A landscape with many valleys, sampled at points; each row gives a point and its height.
From any point a ball rolls to the lowest of the 4 points nearest to it. It stops when none of these is lower. Distance is the straight distance between rows; heights are no part of it.
Q508: [  8   9 -23   0  15  -2 -18  -4]  height 2.86
Q245: [-23   9   0  -6  -1 -21   5   7]  height 5.50
Q528: [ -2   2   2 -14  10  24   1   7]  height 3.58
Q227: [-19   4   4  -8  15  10  14  10]  height 5.40
Q964: [ -3  -5  12  14 -12  -4  24  13]  height 6.49
Q232: [-10   6   3  -3   5  -1  10  11]  height 4.98
Q618: [  1  14 -17 -12  16  -1  -9   7]  height 3.14
Q727: [-17   2   9   0  -7 -18  11   9]  height 5.67
Q944: [ 25 -23   5  -9  -9  11 -26 -19]  height 2.62
Q892: [-23  14  -4  -2  -6 -33  -3  -6]  height 5.31
Q960: [ 19 -15  12   0  -8  32  -1   2]  height 1.01
Q714: [ 13 -11  10 -10  -2  31  -6   1]  height 0.78
Q469: [15 -5  5  9 -6 12 10 12]  height 3.83
Q167: [ 19 -17   9 -15  -9  21 -23  -9]  height 2.18
Q308: [  6   2  -9  21  -8 -24   7   1]  height 6.93
Q20: [ 23 -10   2  -2  -7  22 -11  -3]  height 1.18
Q13: [-25   0  22   3 -20 -18  12   0]  height 4.50
Q3: [-7 -8 21  9  4 19 33  9]  height 6.18
Q287: [-23   6   9 -10   3  -5  13   9]  height 3.87
Q290: [-18   1  16   9 -20 -16  16   3]  height 4.96
Q163: [ -4   5  -5 -20  16  24  -5   9]  height 3.52
Q639: [-10  12  -8 -13  12   2   1  12]  height 3.89
Q774: [ 17 -29  17 -20 -12   9 -28 -19]  height 2.56
Q464: [-14  12  -3  -8  10  -3  10  12]  height 5.07
Q196: [ 16 -15   7 -21  -1  18 -31 -13]  height 2.57
Q726: [  5   7 -14   1   6   4  -5   4]  height 2.55
Q514: [ 19  -2 -26  15  17  -4 -20 -20]  height 5.37
Q605: [  0  10 -28   9  23 -15 -15 -11]  height 2.49
Q818: [-35   6  21  -8  -1  -9  18   1]  height 3.68
Q453: [  5   9 -27  11  14 -19  -7  -9]  height 3.26
Q320: [ -2   2   2  13 -16 -21  10   5]  height 6.40
Q21: [11  1 -5 -3  4 14 -6  6]  height 2.68
Q848: [-30   6  14 -11  10   0  21  10]  height 2.45
Q913: [ 32 -13 -11  14   0   9 -27 -23]  height 4.17
Q672: [-10   4   8  -3   7  11  17  14]  height 4.48
Q943: [ 13   5 -22   1  11   1 -15  -7]  height 2.61
Q963: [  8   5 -10   9   2  -2   2   7]  height 3.69
Q200: [ 5  1 -2 11 -8 -6 14  9]  height 5.82
Q103: [ 22 -25  13 -12 -11  13 -27 -19]  height 2.40
Q316: [ -3  11 -13   2   5 -15  -2   5]  height 5.83
Q607: [-18   5  14   8 -25 -28   3  -6]  height 4.80
Q625: [ 27  -2 -16  20  -4   0   1  -3]  height 4.53
Q477: [ 12   3 -14 -13   8  13 -21  -5]  height 2.21
Q471: [ 26  -8 -14   3   2   9 -25 -16]  height 2.69
Q660: [-32   4  19  -9   7   2  25   5]  height 3.11
Q272: [ 4 -2  9  6 -5  2 19 13]  height 4.88
Q545: [ 2 -3  4 -1  4 20 13 15]  height 4.09
Q681: [ 24  -6 -20  13   6   2 -22 -24]  height 4.22
Q115: [ 24 -21   0  -8  -4   8 -32 -23]  height 2.79
Q63: [ -2   9 -13 -12  13   7  -7   7]  height 2.66
Q826: [ 20  -8  -6  -8  -2  15 -21  -9]  height 1.68
Q985: [-12   3  10   6  -7 -13  14   8]  height 5.70
Q192: [19 -2 -5 12 -7  1  2  6]  height 4.01
Q858: [-35   7  22  -6 -20 -18   6  -7]  height 4.42
Q965: [-35   3  26  -3 -12 -11  17  -3]  height 4.08
Q100: [-3  5 -5  6 -2 -8  7 11]  height 4.93
Q135: [11 -3 -4  1 -2 10  3 10]  height 3.18
Q737: [ 19  -2 -17  -4   9   7 -23 -14]  height 2.19
Q986: [  7  -1  -3 -19  11  23 -17  -1]  height 2.76
Q837: [-31  -2  27  -2   6   2  34  -3]  height 3.56
Q504: [-9  0 16  9 -2  3 24 13]  height 5.29
Q658: [ 12   6 -21  16   9 -15  -6  -7]  height 4.95
Q331: [-25   4  14  -5   1  -7  17   8]  height 3.51
Q188: [-31  10  18  -1 -20 -22  -3 -15]  height 4.63
Q724: [ 15   3 -18  16   2 -12   1  -4]  height 2.28
Q852: [ 22  -1 -21  25   7  -7  -7 -10]  height 4.64
Q557: [-13   0  15   0   2   5  25   8]  height 4.89
Q319: [  2   4 -10  -6   7   6  -4   6]  height 2.02
Q855: [-16   9  -1   1 -10 -29   3  -2]  height 5.08
Q629: [  9  -1   0  18 -15 -15  14   9]  height 6.55

For each start below, name the point where the ball stops.
Q963: Q319
Q892: Q848
Q504: Q319
Q943: Q714
Q192: Q319
Q964: Q319
Q464: Q848
Q855: Q848
Q232: Q848
Q986: Q714

For each start below, name every point that the ball comes to, in order.
Q100: Q963, Q726, Q319
Q681: Q737, Q826, Q20, Q714
Q629: Q200, Q963, Q726, Q319
Q290: Q13, Q965, Q331, Q848
